Points on a hilly landscape, in no order, each with its height.
From any point a ball rolls to the lowest of the 2 points nearest to it. It stops when none of these is lower. Distance is the straight distance between rows; heights are no part of it.
Z_13 (h 751): [ 72 103  89  97 146 113 101 101 128  95  93  72 114  97  89  83 129 108
 118 109  84 100 100]
Z_893 (h 511): [130 103  99 100  73  72  96 139  65 125 112 119  72 128  86 125 105  81
  51 113  89  87  93]
Z_30 (h 359): [109  69  81 116  94 103  85  76  93 118 143  87  68  92  82  91  79  89
 141  85  49  93 145]
Z_112 (h 608): [ 94  97 119  88 111  97  77  55  81 118 116 115 129  92 119  78  90  96
  91 106  55 138 116]
Z_525 (h 419): [ 99 101  91 120  56 135 100 106 111  92  91 103 108  98  84 119  85 113
 139 133 115  84 153]
Z_591 (h 485): [105  94 110 112  96  78 106 101  91 101 102 119  83  99  61 114  86 113
  62 129 116  94  40]
Z_345 (h 345): [ 77 101 122 114 110 103 138 110 106  89  79 117  49  99 106 133 100  73
  61 105 109  51  90]
Z_84 (h 11): [ 85 115  86  91 111  94 110  57  99 106  90  56  92  99 118  94 114 145
 152  51 132 118  83]
Z_569 (h 632): [105 107 131 144 125 103 138  64  58  98  99  72 106  53  95 110  88  68
 139  77  81 119  94]
Z_107 (h 373): [119 111  87 115  78 131 116 162 125  80  95 101 119 114  79 124  98  93
  98  98 135 123 108]
Z_688 (h 178): [ 74  71  77  86  94  98 116 104 139  84 123 144  69 103  93  96  96  71
  97  64  95 105 115]
Z_167 (h 478): [ 82  95  81  73  85 120  82 101 134  81  89 113 118 104  92  78 108 133
  99 113 115 131  80]
Z_614 (h 65): [116 101  91  76  90  99  93 119 103 102  92  81  83 112 111  93 116 104
 106  97 122 108  75]
Z_556 (h 42): [105 104  97 130  90  80  89  92  75 107 104  98 116  94  87 104  89 106
  97 132  90  53  78]
Z_517 (h 685): [111 111  98 139 148  61 114  95  70 131 114  70 107  94  77 100 102  91
  97 109  76  86  63]
Z_604 (h 327): [ 94 103 113 115  94 130 134 133 124  80  90  95 120 104  78 123  76  87
  96  94 133  84 120]
Z_736 (h 505): [ 65  93 108 110 102  90  89  92  91  77  67 151  87  66 104  74 104  95
 107 115  93 111  83]
Z_865 (h 271): [111 111  93  87 109  82  75 122 106 118  87  84 131 115 129  71 133 114
  87 112  86  88  84]
Z_612 (h 540): [ 85 103  98  80  94  63 105 137 120 107  96 108  78 123 123 103 130  75
  80  78  97  48  88]
Z_699 (h 379): [ 83 102 102  66  89 107  86  69  84  83  74  95 124  92 132  70  94 136
  86  93 128 137  63]
Z_967 (h 309): [121 123 120  94 103  95  86 129 114  91  95  79 153 120 121  81 114 116
  65 109 102  99  99]
Z_478 (h 488): [134 113  75 116  69 101  76 136  75 114  91 106 113 120 100  96 114 116
 120 132  85  89 133]
Z_769 (h 212): [ 96  74  86  99 118  94 108 119 104 105 128 153  76  95  94 105 109  55
  93  67  71 128 119]
Z_453 (h 162): [121 108  99  83 108  87 104  92  69 112  91  67  67 101 115  97 116 105
 113  80 123 140  59]
Z_472 (h 475): [ 62  87 129 118  94  95  93  71 104  80  74 146  78  68  93 102  99  84
  96 133  80  94 111]
Z_301 (h 624): [ 91  97 131 108  98 101  76  54  67 109  89 114 102  60 110  90  92  90
  97 117  55 134 128]
Z_743 (h 679): [111  91 106 100 113 104  84  96  68 104  98  81 103  84 105  88  87 105
 133 116  85 113 110]
Z_606 (h 776): [101 104  74 100 122  81 114 125  82  91  99 109 107  75 106  84 110  79
 115  80 107 137  71]
Z_417 (h 193): [ 92 103 114  76 111 112 103  98 146 103 114  76 106 144  93 111 104 112
  62  98 117  78  89]
Z_105 (h 591): [ 83  89 112 101  86  82  84  77  83 114 113 161 120  95 121  81  96  85
  89  92  56 123 123]
Z_282 (h 402): [ 97  88  92  99 107 101  95  52  86 102 121  76  67  68 101  89  82 101
 155  71  81 106 141]
Z_771 (h 332): [106  88  84  95  93 107  90  90 108 121 137  76  91 107 100 109  86  92
 138  84  74  73 141]
Z_721 (h 384): [101 115 139  96 100 101  92  33  82 105 119  82 104  97 116  96  74  92
 120  74  95 119 109]
Z_628 (h 602): [100  99 124 115 116  98 136  60  86  93  92  91  70  65  85 119  87  69
 127  75  94 125  85]
Z_985 (h 311): [128 124 106 126 125 100 112 142  80 100  84  76 142  98 101  99 103 105
  95 118 115  86  91]
Z_372 (h 293): [ 88  86 105 104 136  98 122  91 111 110 119 116  71 109  89 124  99  68
  74  89  91 108  90]
Z_281 (h 499): [121  99  72 108  86  83  78 136  85 123  91 113  99 109  98  95 123 105
  87 134  82  67 106]
Z_196 (h 474): [118 100  83 113  61 101  73 103  85 121 119 107 122 117 111  95  96 124
 119 121  74  67 146]
Z_75 (h 551): [102  94  97  70 106  57  96  97 109 115 107 117  69 134 115  93 135  74
  69  62  94  73  78]
Z_930 (h 756): [113  96  66  85 136  81 111 119  99 108 109  89  91  96 112  76 143  94
 116  56  92 142  79]
Z_950 (h 717): [105 100  83  79  85 104  89 103  87  95 112  89 110  95 132  88  96  94
 116  51 123 142 106]
Z_546 (h 442): [ 82  96  83 114  57 129  91 117 140  86  99 106 101 118  85 120 105 113
 117 119  99  48 153]
Z_259 (h 797): [ 81 100 105  89 130  65 121  94  98  95  96 120  84  79 106  78 116  67
 101  73  83 135  74]
Z_145 (h 219): [ 91 108 119  66  74 115  86 104 144  99  96  71 130 141 110 102 112 114
  69 102 105  49 110]
Z_586 (h 246): [ 97  89 112  99  44 112  87 103  99 113 112 142  75 121 102 120  84  71
  98  97  91  96 150]
Z_97 (h 422): [ 79  92 120 102 115  96 107  41 104 110 124  83  91  86 105 100  88  83
 135  65  86  99 126]
Z_197 (h 535): [ 79  93  96  97 113  97  95  95 106  93  88 123  96  83  96  81  95 102
  90 126  95  93  69]
Z_67 (h 563): [ 90  89 121 111 107 122 149  68 108  79 107 101  68  66  64 120  71  84
 125  81 128 125  80]
Z_205 (h 575): [ 78  93 118  78  87  80  86  84 104 118 100 129 101 116 115  82 107  81
  76  87  70  97  96]
Z_792 (h 217): [110 109  93  97 127 111 116 108 147 112 145  77 129 148  79 116  90 112
  51 107 113  81  94]
Z_323 (h 185): [104 111  49  91 112  72  98  87  75 109 101  47 106  98 123  87 108 146
 142  54 126 110  90]
Z_874 (h 235): [120 113 111 117  79  91  96 129  91 102 114 114 132 116 105 105  83 112
  87 115 124  82 108]
Z_355 (h 414): [ 80 104 136  94 136 101 128 100 133  86  54  73 101  99 107 111 127  80
  83 123 107  67  86]
Z_547 (h 138): [ 82  67  84  88 105 101 108  86 130  95 121 117  49  97  85  96  97  84
 134  66  75  95 124]
Z_440 (h 176): [114 116  86 122  69  81  88 109  88 109  98 133 129 122  82 116  91 125
  64 145 102  68 115]
Z_162 (h 512): [ 92  75  83  94 121  74  93 103  93  99  96 120  86  81  72  88 105 125
  80 125 100 109  35]
Z_50 (h 264): [ 95 107 104 117 115 123 111 107 130  88 126  83 134 114  74 114  77 109
  85 105 121  90 108]
Z_370 (h 398): [ 94 102  84  94  58 108 106 150 135  86 101 120 111 116 102 103 106 103
  94  96 137  94 102]
Z_411 (h 318): [ 84 104 122  94 128 105 126  94 109 100 102 124  47 119 109 136 113  74
  47  80  99  81  86]
Z_7 (h 456): [111  98  74 114  45 105  85 127 105 107 121 121  91 129  99 123  93 108
 108 108  88  44 158]
Z_814 (h 390): [111 118 112 127  59 148  89 102 119  84  87  70 125 106  79 127  90 129
 119 152 119  90 145]
Z_951 (h 380): [110 124 130 113 136  93 127 112 105  96  69  69 123  96  97 113 109  91
  85 111 123  73  76]
Z_203 (h 502): [ 73  91  88  82  86 133 108 100 140  68  89 114  81  85  76  89  83 119
 118 116 129 129  72]
Z_420 (h 738): [105  93  52  72 110 116 101 120 101  95 108  92  80  91 120  87 123 103
 128  56 111 164  97]
Z_623 (h 248): [134 116 127  95  98 125  79  98  91  98 116  51 133 113 111 115  71 130
  92 109 119 133 113]
Z_414 (h 377): [131 120  83 121 101  93  99 139  68  96  73 101 128  87 108  93  95 129
  89 130 125 123  73]
Z_42 (h 376): [113 130 114  95  95  82  89 110  85  82  74  97 155  99 133  74 103 122
  78 103 120 107  73]
Z_760 (h 336): [117 109 119  89 121 102  98  53  86  95 105  62 105  95 109 106  77 124
 115  84 123 131  84]
Z_852 (h 267): [104  92 101  95  33 136  78 105 120  96  90 134  78 124  93 121  94 109
 104 113 120 106 144]
Z_615 (h 454): [102 100  84 114  76  97 107 113  83  88  97 125  96  96  68 106  75 120
  88 129 136 112  66]
Z_88 (h 441): [ 70 100  69  69  92 125  65  85  96  85  80 100 131  88 115  77 103 150
  86 110 104 160  76]
Z_339 (h 707): [104 105  89 122 160  77 112  90  79 107 106  79 139  78  90  79 110 109
 115 105  91  99  72]
Z_801 (h 696): [110 105  83 103  91  95  93  98  79 103 122  89 124  93 118  81  84 105
 122  84  95 106 110]
Z_822 (h 286): [104  87 110  88  52 141  78  99 129  94 117  88  80 114 105 106  82 100
 125 102 114  94 136]
Z_683 (h 773): [ 80  92 106 122 166  97 142  88 113 102  83  88  83  86  75 102 127  63
 115  82  85 102 101]
Z_667 (h 263): [113 100 123 101  71 122  87 117 111 101  99 129  92 125 118 130 104  63
  80  84  96 100 159]
Z_587 (h 445): [ 88  96 129 103  63  99  91  86 106  93  77 123  82  85 108  96 103  91
 104 107 106  74 115]
Z_41 (h 140): [ 81  85 108  81 102 117  95  71 139 112 119 108  91 104  99 104  87 102
  90  96  96  97 103]
Z_192 (h 170): [102  95 112  82 119 105 100  89 126 127 126  83  88 128  92 126  99 104
  86  99  96  68 109]
Z_720 (h 243): [127 121 108  89 121  83 100  91  48 119 103  73  96 101 121 101  96 101
  83  89 111 159  52]
Z_189 (h 125): [121 107  84 132  84  89  75 105  86 123 100 106 109 109  80 115  88 135
  90 156  82  27 111]
Z_337 (h 285): [ 81 107 102  67 100  77  93  52  80  92  83  93 111  87 139  69 108 119
 117  74 102 127  67]
Z_537 (h 253): [ 99  80  77 117 151  81 131 117  94  99 131 123  85  95  73 111  99  69
  88  71  78 133  93]
Z_272 (h 529): [ 83  79 107 104  91 125 125  92 123  71  90 124  62  79  67 108  66  99
 129  99 124 109  84]
Z_265 (h 418): [125  92  63 115  97 107  96 134  81  96  97 114 101  85  82  90  94 131
 101 134 112 132  86]
Z_755 (h 289): [136 113 104  84 103 110 111  96  98  92 119  56 104 108 105 111  81 119
 102  81 138 135  98]
Z_899 (h 530): [109  91  89 108  88  70 119 152 100  99  91 118  68 105 100 108 127  74
  95  84  88  54  97]
Z_481 (h 278): [108 111 123 112  84 107  93 126 100  95  89 118 109 123 107 125  94  91
  86 115 107  83 140]
Z_926 (h 733): [ 75 107  97 107 173  91 107  90 114  95 102  78 144  78  97  61 121 104
 116 103  74 107  96]
Z_978 (h 171): [ 77  98  99  79 105  99  92  33 102  96  83  70 105  94 131  76 105 139
 136  82 116 107  93]
Z_552 (h 378): [ 79  94 129 102 126 118 139  95 123  86  64  86  65  91  90 139 108  79
  84 112 118  65  95]
Z_485 (h 786): [ 78 100 111 124 143  77 135 104  87  89  83 108  88  61  94  90 123  56
 107  89  65 103  90]
Z_321 (h 346): [119 117  87 125  92 139  84 103  89  93 104  73 147  96  81 108  73 125
 117 140 114 110 139]
Z_602 (h 211): [ 98  97 107  60  66 103  72 115 139  99  76  90 101 121 123  82 135 114
  77 112 110  56  96]
Z_837 (h 316): [123 117 128  91 115  76  97 106  75  93  85  93 125  97 127  96  94 104
  66 110 114 136  65]
Z_443 (h 294): [123 109  91 105  96 119  77  85  76  95 118  63 148  96 100  95  59 134
 113 124 113 109 102]
Z_257 (h 307): [119  90  91  93  74 128  92 122 112 113 142  79  90 119  90 106  78  98
 138  81 111  97 143]
Z_706 (h 562): [ 90  89 114  74  74  68 102  83  99 108 103 143  75 127 121  98 108  75
  40  67  92  76  84]
Z_406 (h 239): [108  96 108  70  84  93  68 117 101 108  48  92 115 110 122  63 131 119
  81 119  99  77  84]
Z_794 (h 506): [134  99  81  95  90 101  86 148  85 134 103 124  92 118  84 116 110 100
  63 128  82 108 103]
Z_692 (h 654): [ 93 106 103 114 101 103  84  56  52  93  92  93 116  59 112  89  78 106
 129 117  81 129 100]
Z_675 (h 518): [104 105  96 121  73  86 103 149  63 109 101 127  52 104  85 128 110  66
  76 106  85  58  80]
Z_541 (h 421): [ 91  98  94  89  57 101  85 122 116  88  68 137  91 104 111  93 124  93
 107 103 112  79  98]
Z_373 (h 90): [ 75  66  96  78  92 118  84  61 119  95 111 121  69  90  91  86  95  95
 121  95  74 112 122]
Z_386 (h 662): [116 117 116 139 136  89 126  95  55 106 119  88 113  71  81  97  87  67
 107  94  70 103  88]
Z_385 (h 763): [ 79  94  83 112 161 115 137 115 133  99  97  84 110  95  88 105 136  82
 107  91  73  79 117]

For each start below, name the point where the ball stops.
Z_587: Z_373
Z_926: Z_84
Z_606: Z_623
Z_282: Z_586
Z_355: Z_373
Z_706: Z_623
Z_272: Z_84
Z_281: Z_623

Call two points neighbours if one is among the 2 nearest of the other. Go from one point of each pair to the other, from neighbour to neighbour, staying as low as possible. Name the highest point that can't be avoided.
Z_985 and Z_614: Z_355
Z_586 and Z_623: Z_97
Z_586 and Z_556: Z_481
Z_602 and Z_373: Z_145
